Points on a hilly landscape, in no order, each with its height.
A ball rolls from a point to the lowest of its 2 nearest points, and stops where none of them is lower. Distance is the straight distance between rows; heights are no part of it.
Q454: [140 137 139 104  79 145 119 129 111  57 126 121 124 109  71 111 183  69
  87 126 119  99 155 145]  h=377
Q666: [164  85 151 141 148 169 165 135 149 112 161 143  93 129 123 140 128 154
 147 150 105 151 101  46]  h=553
Q883: [ 95 122 106 143 164  84 158 151 143 137 120 143 135 154 191 174 125 137
 156 128  92 132 120 122]  h=577
Q145: [104 120  87 104 155  67 128 133 164 151 141 149 138 132 168 135 139 145
 117 124 124  90  95 143]  h=335
Q897: [153  96 116 153 140 107 147 100 190 160  89 188 123 125 114 145 132 125
 121 118  82 100  81  81]  h=386
Q56: [122 138 131 164 140 146 109 126 157 135 138 148 124  87 104 144 118 125
 151 168 135  80 147 111]  h=598
Q443: [172 118 124 111 158 114  66  73 120 120 153 175 131 118 120 125 150 133
  88 106 164  91 183 224]  h=318
Q739: [127 165 132 155 121 158 148 147 174 179 123 154 194 114 164 151  96 132
 150 100 139 142 123 113]  h=548
Q664: [ 76 136  94 120 140  88 155 169 130 119 135 131  96 144 150 124 127 163
 128 167 130  91 114  94]  h=363
Q931: [167 147 142 147 108 176 174 149 138 124 144 190  94  95  94 168 131 122
 115 125 103 179  65  76]  h=427
Q243: [156 104 120 129 147 152 167 119 117  84 138 170  77 133  51 161 151  86
 115 164 139 146 119  80]  h=607
Q219: [ 96 131 112 137 133  91  86 126 140 124  78  90 111 144 146  91  83 192
 143 128  94  91 105 119]  h=567
Q584: [140 112 165 163 158 121 147 120 158 169 168 160 185 113 118 121 160 135
 132  71 153 149 137 164]  h=728
Q820: [146 101 147 137 153 134 169 125 181 172 149 187  78 120 102 142 130 164
 131 166 120 138  79  48]  h=519
Q165: [134 134  92  90 120 140 159 158 134 158 147 118 151 137 112 114 139  97
 128 129 171 124 148 147]  h=400
Q486: [133 169  91 146 135 156 162 185 122 118 140 128 128 113 150 132  78 130
 117 141 122 143  85  95]  h=520
Q29: [165 120 170 121 136 134 148  77 165 153 117 170 130 111  51 143 164  97
 109  84  99 172  64 110]  h=289
Q340: [134 155 133 198 103 174 164 164 130 109 149 121 144 100 152 145 106 104
 144 128 117 183 122 123]  h=506
Q390: [144  99 142 121 123 138 120 114 144  97 101  49 156 142 104  66 114 138
 129  93 106 143 108 133]  h=694
Q245: [112 111  69 128 102  87 140 134 161 146 119 156 159 152 107 104 111 137
 136 102 169  66 134 168]  h=735
Q676: [ 77 150  99 131 115  94 156 167 138 169 113 122 138 145 180 116  76 182
 129 116 115 134  67  96]  h=463
Q369: [ 84 135 127 145 154  87  36 120  67 147  79  77 108 126 137  98  83 154
 104 148 174 152 129 112]  h=620
Q263: [115 105 131 159 125 101 129 123 143 170 103  74 169 154 138  82 117 149
 170  97 143 156 155 161]  h=718
Q669: [111 122  78  64 134 101 149 151 165 129 140 139  78 164 162 172 113 130
 133 186 124  98  80  82]  h=661
Q5: [145 154 146  88  92 135  83 109  66  95 136 105 170 136 134 112 135 114
  95 128 161  85 209 180]  h=631
Q351: [116 167  75 107 156 127 130 161 115 150 151 164 128 130 178 176 134 103
 137 155 173 117 168 148]  h=538
Q900: [148 179 138 136  82 180 140 167 108  63 163 103 154 113 132 124 116  67
  87 136 161 173 123 141]  h=670
Q57: [116 116 131 113 156  91 124 122 157 150 114 177 100 132 132 176 148 146
 152 131  68 104 124 132]  h=546
Q453: [151 127 148 129 153 186 134 129 110  58 134  80 109 125 147 116  98 143
 145 145 124 152 119  41]  h=632
Q336: [140 106 114 121 170 125 177 135 147 116 130 162 116 154  74 164 126 109
 127 137 141 129 101  89]  h=640
Q291: [144 108 157 176 127 116 131  79 160 196 150 206 169 117 138 155 143 136
 136  60 153 136 135 168]  h=740
Q792: [147 130  68  87 116 101 141 142 137 139 134 127  91 142 186 158 138  84
  88 217 153  86 120  88]  h=624
Q239: [ 85 179 187 172 121 156 111 146 118 101 135  75 162  93 154 110 128 130
 153 107 127 186 122 103]  h=660
Q342: [121 178 175 147 153 179 143 164 120  90 132  89 162 130 151 140 103 132
 150 106 121 210 105  91]  h=674
Q315: [151 127 122 160 143 111 126  79 174 192 110 180 106  96  83 155 127 105
 135 142 128 126  85  95]  h=420
Q125: [121 126 140 118 165 111 114 120 216 151 111 148 144 145 101 120 115 171
 148 146 133  78 125 118]  h=541
Q768: [133 111 120 104 156 111 133 135 183 126 100 103 124 146 106  77 137 159
 133 149 129  80 132 100]  h=523
Q842: [143 135 141  77  79 193 114 139 127 119 151 103 111 100  95 137 133 103
 138 152 110 114 149 143]  h=753
Q924: [102 129 190 155  87 149 127 129 143  66 136  94 130 119  76  85 139 159
 148 121 102 116 133 126]  h=434
Q458: [109  86 115  87 148  64 115 103 190 158 160 145  95 155 144 148 147 139
 118 193 144  87  84 151]  h=573
Q132: [136 154 150 136  69 166 159 145 145  73 173 151 100 104  77 134 175  64
  91 135 132 178  95 125]  h=719
Q436: [136 138 130 143 101 165 166 167 119  91 152  80 141 133 119 108 138  86
 128 136 154 180 143 126]  h=680
Q83: [166 127 115 112 119 150  75  91 152 178 166 160 133  88 141 120 139 137
 119  92 181  86 160 185]  h=414
Q11: [128 129 177 141  99 140 166 131 161  89 160 155 129 126  71 151 205  65
 129 111 120 197 120 120]  h=713
Q812: [147 155 141 127 177 162 165 167 147 102 142 135 156 127 137 167 126 110
 135 126 123 183 112 100]  h=695
Q466: [123 118 105 123 173 100 122 136 139 146 140 134 108 114 192 174 147 122
 153 164  87 106 137 131]  h=562
Q678: [102 166 120 150 146 120  98 135 164 122  85 117 158 108 119  83 122 171
 144 126 146  68 147 120]  h=628
Q849: [131 139 108 110 150 122 138 140  53  79 103  85 133 128 153  91 129 124
  81 152 131 116 149  82]  h=637
Q261: [132  98 144 117 158 143 125 122  82  53 127  74 106 143 118  87 104 165
 123 130 107 118 117  79]  h=656
Q975: [129 108  91 103 126 117 102 109 134 120 134 140 155 157 125 148  79 128
 137  89 135  75 141 199]  h=686
Q54: [153 127 173 114 131 165 123 120 151 161 162 137  98  68  91 127 177 122
 133 141 110 146 123 131]  h=646
Q890: [143 111 132 107 137 133 179 153 143 101 105 108 112 134  96  89 159 147
 139 124 111 117 127  77]  h=493
Q892: [108 160 128 119 122 145  64 108  70  91 101  90 158 124 141 116  87 124
 123 132 157  92 190 155]  h=617
Q571: [144 113 139 175  80 136 142  99 174 206 121 199 144 103  62 133 131 123
 136 113 149 118 108 141]  h=709
Q713: [112 156 115 118 135 131  71 128  77 128  82  61 129 136 148 110  59 127
 112 145 141 132 120  96]  h=604
Q367: [ 85 141 109 113 113 116 134 161  97 156 117  86 131 137 141 107 100 157
 148 106 142 142 130 152]  h=692
Q985: [131  89 145 140 108 130 135 120 120 101  66  55 122 147 121  79 131 137
 167 102 103 167 123  84]  h=703
Q536: [116 138 183 158  93 155 177 161 131  73 157 126 136 136 118 155 162  90
 156 118 104 200 135 131]  h=704
Q751: [140 110 182 145 166 101 132  88 210 210 103 186 136 152  88 149 155 157
 132 143 117 130 106 109]  h=466
Q627: [183 121 133 121 128 156 147  99 135 150 142 176  64  86  85 143 145 112
 104 127 103 177  61  81]  h=385
Q786: [135 103 206 131 142 116 145 103 155 127 125 173 156 146  61 130 185 145
 137  83 102 145 137 179]  h=619
Q596: [138 114 165 133 136 136 124 113 132  55 125  68 129  99 131  74 191 124
 119 106  82 138 128 102]  h=732
Q401: [124 140 115 131 131 133 124 132 166 162  86 111 158 128 177 144  93 142
 164 112  79 116 102 109]  h=595
Q645: [128 146 141 128 141 156  95 124 125 130 144 126 129 110 120 153 131 107
 135 199 165  83 189 129]  h=583
Q521: [ 96 132 131  90 133 128 124 147  77  87  75  62 110 167  92  91 122 130
 135 127 136 142 148  98]  h=785
Q483: [121 128  92 109 127  88  95 116 153 132 103 145 130 157 156 127 142 142
 150 127 161  78 179 191]  h=714
Q435: [ 77 105 128 165 140  43 125 118 157 147 133 151 162 194 168 118 107 193
 153 108 140  99 133 180]  h=264
Q370: [105 105 159 185 101 128 167 131 134 150  94  98 178 160 118 102  66 168
 146 104 115 145 103  75]  h=522
Q587: [150 131 135 163 125 143 107  76 150 205 164 209 143  92 122 182 102 117
 138  89 149 139 101 153]  h=754
Q706: [183 110 112  91  93 184 168 145  85  52 129 111  95 137 127 144 150  71
 101 154 107 149 136  80]  h=291
Q967: [125 103  87 126 144 106 129 148  67 128  77  68  86 178 169 130  74 121
 134 157 150 201 108  70]  h=726
Q606: [160 118 164 131 125 145  61  53 126 112 175 174 127 114  86 144 152 102
 109  94 183 118 175 199]  h=341
Q30: [162 154 140 120 133 130 157 121 151 180 114 175 121  93  78 145 191  84
 111 100 134 195  84 110]  h=334
Q180: [188  57 106  85 145 142 160 127 107 116 152  99  79 149 140 105 156 133
 118 166 121 120 130  75]  h=597
Q98: [113 102 182 186 112 152 145 124 153  89 110  96 141 133 110 101 126 162
 163 132  93 127 129  77]  h=459
Q78: [118 146 136 137  88 143 121 137 122  97 116  91 153  93 148 113 176  95
 139  79  95 155 137 156]  h=707
Q212: [126 159 151 139 165 153 152 151 146 133 171 133 190 116 126 146 129 121
 132  87 154 170 127 143]  h=710
Q106: [114 139  62 155 120 115 157 168  81 121 126 137 134 123 176 150  95 101
 125 119 121 138 124 150]  h=784
Q685: [173  94 137  87 138 137 137 112 154 105 111 127  97 126  56  99 180 122
 119 126 112 112 123 117]  h=455
Q270: [147 147 126 134 156 105  74  87 171 147 119 191 126 115  82 119 170 140
 123 119 205  89 176 175]  h=654
Q643: [150 103 140 144  79 163 197 168 132 110 149 114 110 126 109 147 162  91
 158 138 115 184 130 113]  h=693
Q105: [105 113 132 132 133  93  81 106  90 147  98  78 154 164 143  79 110 159
 160  66 149 165 161 191]  h=727
Q622: [123  93 121 146 133  79 131 112 174 150 130 179 165 178 132 122 129 180
 155  80 157 105 165 198]  h=235
Q788: [137 143 132 129 127 154  94 106 112 174 190 176 124  90 132 157 138 115
 126 118 206 122 174 172]  h=443
Q807: [167 125 124  69 131 118  79  92 129 183 121 143 106 123 108 136 180  99
 114 187 148  90 185 170]  h=730
Q420: [134 157 157 165 109 166 120 113 140  92 188 171 134  96  76 160 154  52
 103 146 183 171 127 143]  h=701
Q840: [ 97 121 155 184 123  90  74 105 103 106  70  97 132 143 142  88  84 181
 158  97  87 148 134 167]  h=662
Q378: [160 120 114 147 132 154 162 153  72  60 103  78  92 163 163 109 121 120
 147 149 145 206 128  47]  h=756
Q322: [148 137 125 136 123 148 121 136 154 111 107 121 136  65 126 108 173 105
 124  90  89 116 126 126]  h=715
Q75: [127 100 139 118 119 132 107 113  65  82 112  43 125 140 104  64  88 140
 101 105 109 145 104 105]  h=679
Q7: [168  92 104 115 139 144 185 158 123 133 161 111 104 142 116 117 138 108
 112 179 148 136 127  97]  h=618
Q381: [160 100 136 135 130 138 102  72 154 186 140 156 120 125  96 176 140  65
 162 128 138 148 136 170]  h=387
Q410: [ 84 145  93 108 140 111 152 174 103 152 150 103 102 139 180 107  83 178
 120 160 131 130  79  95]  h=417
Q208: [114 136 119 100 119 148 137 158  89 122 126  83 108 128 146 116 101 151
 145 135  98 133 121 111]  h=669
Q258: [148 138 185 103 110 151  92 101 160 132 162 129 118  89  74 107 188 105
 117 121 139 132 138 170]  h=657
Q386: [167 184 138 140 106 181 139 165  91  18 137  76 132 145 151 124 111  67
  82 153 145 195 125 103]  h=658
Q487: [158 118 120 159  93 157 199 163 106  70 142 132 100  87 128  95 165 144
 115 116 107 151  99  61]  h=743
Q400: [106 131 122  79 144 126  99 135  69 130  89  63  83 141 171 102  99 158
 133 127  94 165 105  96]  h=647
Q756: [115 115 148 150 133  81 143  94 154 198  99 231 132 144 111 168 152 155
 116 107  78 112  92 148]  h=666
Q839: [104 142  99 113 144  91 109 141 128 140  85  92 143 149 163  95 141 138
 143 122 143 109 164 150]  h=708
Q379: [141 131 155 161 120 168 149 142 139  93 194 118 158  99  83 123 144  88
 111 129 153 156 118 132]  h=691
Q586: [172 100 135  76 124 143 125 115 133 105 117  84 131 153  81  95 164 104
 109 157 124 104 167 145]  h=431
Q480: [112 119 140 141 165 118 154 144 162 142 149 154 101 121 155 149 125 184
 133 162  96 106  95  59]  h=551
Q549: [140 138 130 174 114 113 108  47 124 204 139 202 115  86  87 124 150 121
 135  86 210 156 131 155]  h=678
Q742: [139  88  94 104 161  94 145 127 107 115 150  89 118 157 158 111 114 127
  94 166 120  90 138 129]  h=544
Q850: [ 86 166 156 160  86 148  61 113  80  76 115  71 154 114 128 100 117 101
 149 113 167 134 183 153]  h=629
Q656: [100 141 114 152 153 116 154 158 104 124  96 117 173 138 156 140  78 146
 132  79 108 162  94 110]  h=673
Q423: [133 189 160  80 105 177 127 156 128  94 186 123 130  97 120 148 186  80
  98 129 142 184 130 154]  h=676
Q561: [121 155 125 125 148 126 104 133 164 129 124 159 140 110  84  92 148 154
 119 135 178  61 166 160]  h=643
Q843: [110 130 124 161 144  92  88 118 160 152 101 109 153 134 185 119  79 182
 151 111  78 102 117 143]  h=579
Q25: [147 126 107  82 137 108  78  92 163 163 125 172 110 140 121 157 157 125
 144 131 150 100 168 196]  h=721
Q932: [136 141 130 101 102 157  75 101  98 102 157 133 150 113 136 146 122 117
 133  86 158  92 187 203]  h=651
Q773: [133 168 108 117 122 157 143 155 125 121 127 115 161  98 166 147 151  77
 139  79 125 174 135 151]  h=697
Q725: [103 139 163 146 135 118 124 121 192 165  99 171 174 146 133 142 113 190
 145 122  87  89 121 124]  h=559
Q19: [132 129 132 110 150 119 116 136 111 135 133  95 147 150 146 112 123 116
 107 204 170  83 203 124]  h=572
Q79: [137 130 158 110 111 158 131 137  89  46 142  52 126 117 131  64 180 105
  93 122 127 162 134  82]  h=742
Q829: [136 104 118 122 134 122 163 122 156 179 137 185 142 137  69 162 144 104
 146 106 164 142 127 167]  h=317
Q488: [153 135 126  74 102 160 109 133  99 160 142 136  96 103 118 156 147  96
 108 186 120  93 169 154]  h=739
Q957: [113 144 111 140  70 134  81 115 108 154  84  87 155 120 155  98  91 144
 156  63 118 140 134 170]  h=821
Q324: [123 168 171  98 131 179 116 152 100  95 189  95 139 104 130 124 135 115
 105 139 141 144 141 147]  h=688
Q630: [142 151 101 118 134 137 132 114 129 135 125 192 111  86  77 158 133  73
  96 118 150 133 105 131]  h=450
Q844: [ 90 151 151 168 119 138  98 124 103 101 128  93 143 105 147 123 128 133
 170 121 134 123 177 160]  h=641
Q49: [136  90 151 163 108 123 157 128 145 154  90  72 165 150 144  91 132 129
 161 103  88 161 122 115]  h=712
Q650: [168 110 140 141 160 123 148 103 155 126 122 180 111  87  96 146 152 110
 110 104  78 148  71  85]  h=339
Q794: [135 138 170 111 131 188 111 125 125  77 143  65 116 119 116 119 114 127
 135 178 132 122 150  78]  h=614
Q801: [ 80 114 101 130 140  57 112 125 163 148 166 140 150 167 200 141 108 170
 132 121 160  87  95 168]  h=297
Q872: [134 108 153 141 152 108 172 121 190 217 147 176 120 125  94 128 149 156
 126 152 142 131  92 100]  h=489
Q445: [ 87 159 114 156  97 145 113 145  56 120 132 112 146 124 153 135  80 123
 144  80 178 170 154 167]  h=746
Q393: [117 125 174 153 106 148 115 111 158 125 141 138 186 126 116 124  95 162
 154  79 100 110 129 162]  h=786
Q671: [139 110 172 144 157 117 119 110 169  73  79 115 136 160  94  97 110 198
 142 107  62 110 126 141]  h=801
Q753: [126 148 127 125  95 155 180 175 121 142  98 112 116 114 156  97 130 170
 135  89  90 178  85  71]  h=638
Q822: [122 124 160 169 145 122 101 102 158  85  95 102 183 140 108  98  90 155
 144  83  91 110 121 152]  h=794
Q259: [144 126 145 119 176 118  97 114 117 105 161 138 147 116 106 108 143 131
 103 114 142  94 157 186]  h=284
Q909: [ 79 138  88 130 105  81  90 131  80 143 113 103 110 118 195 114 105 146
 128 149 120  91 142 157]  h=495
Q200: [136  81 121  82 155 118 148 132 111 113 112  84  74 168 155  97 165 164
 151 150  94 121 146  86]  h=574
Q740: [135 147 147  62 140 158 113 144  73  97 141  82 119 121 139 118 130 133
 100 138  93 125 146 128]  h=690
Q778: [ 80 159 132 133 105 133 115 139  91 139 135 136 166 132 156 128  90 169
 161  43 144 136 149 178]  h=725
Q956: [150  98 130 117  94 157 146 129 114  33 134 110 108 134  83 127 166  65
 123 129 110 121 133 103]  h=340
Q557: [162 113 127 108 169 120  99  79 143 143 136 154 107 109  75 140 138 104
 105 152 136 104 123 144]  h=445
Q760: [121 171 153 200 110 161 168 164 141 135 108 131 197 109 175 138 112 127
 136 101 113 174 109  96]  h=525
Q638: [ 98 138  80  88 135  80 117 136 117 127 110 115 121 165 194 152 142 100
 113 199 143  79 154 112]  h=615
Q832: [108 117 154 134 180 108 117 129 126 108 148 140 108 129 111 133 136 155
 139 152 106  83 153 159]  h=245
Q992: [138 106 154 142 103 155 135 108 144  61 143 138 128 123  82 159 132  71
 138 113  88 128 124 123]  h=378
Q600: [ 85 152 126 138 165 102 109 149  91 143  72  88 125 136 161 122  92 144
 133  91 129 196  90  77]  h=650
Q287: [125 158  94 102 103 151 106 152  73 143 159 137 128  98 160 138 110 121
 119 131 144  90 161 174]  h=547
Q860: [167  91 141 123 159 167 153 115 129  72 151 142  78 136 103 142 158 117
 139 175 123 121 137  53]  h=580
Q724: [ 86 138 130 156 108  99  81 123 116 193  55  97 157 137 172 110  89 156
 169  74 127 169 119 126]  h=813
Q359: [112 149  87 112 153 136 101 142 101 119 140  90 148 133 171 124  54 137
 106 155 144 101 107 108]  h=582
Q447: [175 115  96 116 149 141 102  84 138 188 148 153 114 111 131 176 124  65
 113 162 153 150 123 145]  h=404
Q28: [ 90 131 107 131 122 100  94 115 116 124 114 143 152 161 149 130  68 182
 156  52 127  94 145 187]  h=705
Q152: [146 143  99 110 127 107  91 117 163 174 152 135 137 106 156  84 147 158
 104 126 175  70 148 183]  h=391
Q610: [ 89 140  70 160  90 107 140 152 124 157 123 140 154 141 185 145  81 125
 158 104 146 115 131 156]  h=796
Q157: [128 115 149 133 113 141 128 127 138  89 112 105 117 136  96 123 153 123
 149 120  94 113 156 149]  h=408
Q529: [157 119 138 134 128 135  79  38 127 166 144 175 112 116  65 159 131  85
 140 115 189 134 155 175]  h=365
Q875: [144 104 113 108 155  57  81  76 141 141 120 172  61 126 119 127 165 139
  90 208 134  76 139 163]  h=602
Q422: [129 110 221 161  66 156 144 105 167 174 102 179 185 150 103 143 165 141
 129 101  77 134 133 156]  h=588
Q990: [144  81 152 111 139 105 133 113 146 153 139 145 117 141  77 128 174 132
 141 111 104 136 141 193]  h=603
Q438: [103 106 118 154 124 101 188 166 146 139  97 136 124 167 163 134 123 163
 156 123  79 133 101  75]  h=599
Q115: [138 137 129 152 128  88 101  58 164 179 105 225 112 119  69 129 156 137
 134  98 184 119 145 176]  h=663
Q412: [115 114 162 169 143 108 180 126 154 178 101 197 170 155 142 169 153 139
 125 119  84 126 116 108]  h=652
Q718: [137 111  98 119 153  54  83  65 149 186 152 188  86 124 143 138 169 125
 108 161 170 102 132 186]  h=593
Q186: [136 125  99  86 104 130 132 138  99 118 105  84 148 152 112  99 121 104
 110 139 135  96 156 147]  h=433
Q87: [145 162 150  82 108 164 124 139 132 151 161 116 140  83 107 118 190  95
 103 121 163 143 153 159]  h=667
Q375: [ 89 140  85 105 127 110 132 159  68 149  86  72 122 175 140 119  78 121
 134 124 161 182 117 116]  h=711
Q3: [138 134  82 125 132  99  96 125 172 177 143 171 123  86 157 125 136 142
 113 126 136  76 109 153]  h=368
Q175: [ 90 162 206 139 138 152 135 147 137 104 144 111 162 108 130 119 165 154
 152  95  96 164 137 127]  h=648
Q611: [140 157 125 158 131 174 129 156 134 141 160 140 137  89 170 174 124  96
 149 147 144 151 156 146]  h=490
Q181: [104 125 144 135 121 141 141 143  69  56  79  69 100 152 117 110 137 110
 148 130 140 196 148  62]  h=768
Q173: [ 77 137 105  76 120 100  93 139  69 122  49  73  84 168 113  97  96 155
 118 139 145 127 130  98]  h=799
Q65: [129 145 139 150  67 160 182 170 120  50 160 121 110 102 115  99 191  92
 103 116 120 176 109  85]  h=729
Q265: [126 118 165 155 120 147 178 135 155 122 104 156 167 149 125 154 129 139
 138  91  69 141 106  95]  h=633
Q118: [122 108 105 143 142 130 155 154  75  89  95  97  82 177 167 128  73 159
 160 139 133 204  87  33]  h=741
Q127: [105  79  89 125 147  68 125 123 124 116 142  89 127 188 146 111  78 165
 114 159 130  92 102 149]  h=529
Q43: [136 130 142 148 114 161 122 115 147 159 174 166 172 106 121 160  85 143
 143  80 133 124 109 159]  h=770
Q35: [126 164 146 128 127 178  90 129 112  88 122  84 155 112 126 113 115 107
 118 171 143  85 168 114]  h=600
Q581: [147 116 151 156 133 162 164 149 113  81 178 109 119 100  96  97 129 126
  97 151 143 129 120  96]  h=706
Q540: [153 134 100 120 122 156 169 155 128 155 161 164 133 132  87 159 134  82
 116 136 188 166 132 162]  h=362
Q747: [123 172 114 100 165 115 112 144  64  99 119 114 158 111 157 111 141 123
  83 133 139  91 172 137]  h=616
Q800: [115  96 113 119 135  45 102  80 184 209 156 186  87 133 142 152 153 147
 117 156 150 115  76 174]  h=584
Q211: [ 68 139  81  88 125  63 109 152  90 139 122  80 106 157 195 112  90 159
 101 155 144 124  89 117]  h=458
Q171: [147 111 105 106 172 125 128 117 173 171 147 143 123 134 125 153 138 105
 125 157 151 123 117 126]  h=422
Q818: [ 89 113 129 127 146  89  71 136  85 162  74  80  86 127 160  93  94 170
 128 125 125 182  90  89]  h=635
Q978: [129  88 122 138 145  77 162 110 182 183 143 184 160 176 102 143 128 138
 137  92 154 109 122 167]  h=270
Q214: [109 103  93 128 156  92 135 128 149 113 104 102 130 159 149 108  81 161
 129 134 112  99  86  88]  h=549
Q572: [134 101 112 178  88 116 139 118 165 163 136 171 163 119  95 120 128 130
 144  84 148  87 133 167]  h=723
Q870: [158 113 111  72 161 133 123 111  94 134 163 161  96 126 100 163 120  92
  80 165 121 109 123 133]  h=451
Q593: [141 106 101 138  91 169 126 138  60  85 107  72  81 143 159 132  70 116
 144 146 100 170 117  74]  h=382
Q696: [ 96 140 118  90 178 109 139 153 118 113 147 152  99 159 125 169 123 137
 130 169 129  89 143 125]  h=304
Q880: [154 128 128 105 128 145 156 145  79  91 135 107 125 126 116 107 151 108
  63 183 129  98 167  80]  h=655
Q489: [144 130 166 161 158  97  94  38 178 209 102 196 124 110  91 143 134 134
 145 123 130 147 107 133]  h=446
Q232: [146 146 117 106  92 148 137 147  99  95 122  68 151  98 136  66 181  78
  80 115 123 140 134 116]  h=747
Q642: [142 159 157 136 121 186 134 146  98  15 137  76 115 135 141 125 109 104
 119 141 128 191 106  52]  h=649
Q362: [120 105 104  96 149  69  99 107 147 119 120 135  92 153 172 148 162 125
 106 217 123  58 155 140]  h=606
Q428: [132 115 185 170  91 149 175 127 154 148 138 186 161 125  94 172 136 104
 135 114  95 165 113 126]  h=611
Q937: [161 141 115 117  90 178 153 154  46  75 132  86 100 126 154 130  96 104
  95 171 113 153 139  89]  h=342
Q209: [146 146 142 151 135 157 111 129 109 132 199 153 134  68 141 153 141 102
 100 131 151 138 139 172]  h=469
Q938: [124 128 173 147 128 125 139 125 157  70 102 127 136 102 117 106 198 135
 137  82  61 131 127  95]  h=724
Q70: [135 160 112 101 104 162 124 136 131 113 151 132 174 116 125 159 147  71
 130  65 182 144 151 169]  h=684
Q745: [176 108 133 108 132 172 138 127 130 139 155 116  69  80 123 119 169 120
 116 185 118 122 134  92]  h=636
Q672: [ 85 125 122 180  85  98 142 145 126 180  89 114 165 150 171 117  82 157
 161 106 115 137 124 132]  h=805
Q599: [109 148 225 154  61 168 136 113 170 157 143 186 164 119 100 171 176 107
 131  99  90 175 117 135]  h=601
Q846: [105 168  98 150 115 140 139 165  33  90 132 103 122 135 157 146  82 110
 118 127 134 175 131 149]  h=766
Q817: [113 105 123 166  93 145 115 117  86  84 106  69 112 134 127 125  70 116
 155 133 100 135 130 119]  h=415
Q667: [131 135 153 131 159 146 145 147 141 118 147 122 124  90 133 128 123 162
 129 125  87 115 105  89]  h=578
Q535: [127 100 136 184 130 142 161 146 122 107 111  91 124 142 123 100  81 159
 156 136 127 149 111  43]  h=491
Q766: [123 149  82 119 124 110 110  90 128 182 121 221 100 102 105 188 132  88
 131 107 165 127 115 149]  h=488
Q299: [114 105 131 155  95 132 133 122 125 111  88 110 119 143 123 125  75 150
 164 124  67 101 117 117]  h=442
Q780: [120 147 108 119  99 158 112 127 133 116 120 132 163 126 118 143 103 104
 153  80 140 102 152 161]  h=668
Q578: [112 147 205 149  92 143 131 121 158 156  79 159 187 158 134 122 141 188
 135  93  55 104 133 142]  h=576
Q889: [ 99 162  76 111 106 106 113 152  88 162 147 112 128 137 204 141 109 127
 128 152 172 109 169 148]  h=516
Q406: [141 115 118 103 169  91 107 101 123 133 154 142 141 161 123 145 141 105
  93 194 180  72 199 156]  h=564
Q649: [124 115 134 121 141  88 130 120 163 192 116 194 153 138 151 146 141 158
 129  64  79 116 104 173]  h=682
Q2: [143  67 123 114 150 105 166 131 127 139 159 139  93 142 102 129 140 132
 134 138  91 113 117 142]  h=581
Q947: [111 104 123 106 147 121 152 143 108 116  87  83  95 167 170 133 131 158
 189 131  91 172 137  71]  h=596
Q352: [121 110 121 106 124 111 147 132 129 163 140 147 156 147 143 152 114 144
 147  72  94 131 123 186]  h=702
Q355: [105 151 152 122 122 139 164 158 137 159 103 120 134 108 138 101 126 197
 131  96  79 115  93  96]  h=609
Q761: [150 126 108 141 122 142 185 164 152 158 151 165 120 109 119 148 109 137
 113 135 107 135  78  90]  h=475
Q335: [127 159  80  81  98 115  95 137  93 144 105 132 124 107 167 126 131 115
  96 157 121  55 167 159]  h=575
Q982: [137 108  99 166 100 142 202 183 107 116 143 126  82 127 159 115 131 149
 142 153 112 154 111  76]  h=761
Q107: [141 114  75  92 135 111 145 136 127 143 146 167  59 143 129 174 127 103
 105 206 134 110  99  90]  h=639
Q471: [112 165  78 105 151 113 116 150 115 118 104 132 120  98 150 114 148 131
 100 131 114  68 138 132]  h=594
Q835: [151 158 128 109 128 176 129 138 130  95 141 155 113  87  98 164 144  82
 105 129 113 140 111 111]  h=416
Q280: [125 159 137 166 136 146 108 121 189 127  96 146 175  91 126 136 114 138
 161 115 123  91 131 110]  h=613
Q81: [145  66 108  88 160  82 139 113 143 135 163 132  73 166 144 139 143 139
 111 182 104  91 111 120]  h=561
Q191: [ 89 144 155 164 109 112  51 117 100 123  94 101 132 119 155  97  99 183
 176 107 136 122 177 190]  h=653
Q356: [113 120 107  94 120  96  95 123  72 130 109  64 133 157 131  78  87 152
 102 140 144 108 140 162]  h=460
Q971: [132  91 114 121 163  87 122 121 115  95 111  91  90 158 145  99 126 160
 135 157  81 102 151 136]  h=558
Q714: [ 72 116  91 122 106  57  70 125  58 158  97  69  84 152 187 111  90 136
 105 170 148 132 118 134]  h=479
Q257: [115 132 200 139 148 137 154 130 144 106 154 151 141 108  77 125 188 133
 126 116 111 145 134 132]  h=634
Q775: [125 119  94 113 112  95  97 124 125 110 119  99 138 159 112  79  84 180
 107 123 141  72 132 186]  h=481
Q655: [155 127  92  78 113 138 156 148  93 157 175 156 110 141 108 167 117  91
  94 169 150 130 130 164]  h=407
Q94: [120 143  79 107 127 100 126 134 131 161 124 189 102 108 144 191 140 104
 142 119  99 114 115 151]  h=521
Q658: [100 122  90  93 135 101 113 130 143 135 155 118 144 163 132 114  77 153
 118 153 168  68 120 151]  h=507
Q383: [119 118 105 143 181 103 138 128  98 105 129  84 178 141 142 110  93 127
 121  86 126 144 111 142]  h=698
Q231: [117 132  85 114 172  88 123 118 125 148 157 171 129 145 158 175 140  84
  97 191 202  98 158 137]  h=556
Q712: [144 129 141 158  90 122 126  74 151 191 121 174 112  84  48 115 173  95
 132 112 170 157 112 157]  h=696
Q59: [144 134  84 120 147 136 141 156 133 126 147 115 115 116 164 121  89 132
  91 176 133  89 100  83]  h=555
Q292: [186 152 128 122 112 195 156 166 142  77 141 152  98 113 117 166 127  95
 115 137 115 185  85  99]  h=444

Where does a ball stop that starts at each point below?
Q739: Q622
Q393: Q81
Q352: Q586

Call two points neighbours if one is among the 2 nearest of the other. Go from one point of each pair to the other, from neighbour to neighbour, staying as low as possible. Name the highest point that can't be avoided.
Q622, Q586: Q186
Q410, Q586: Q870
Q835, Q29: Q292
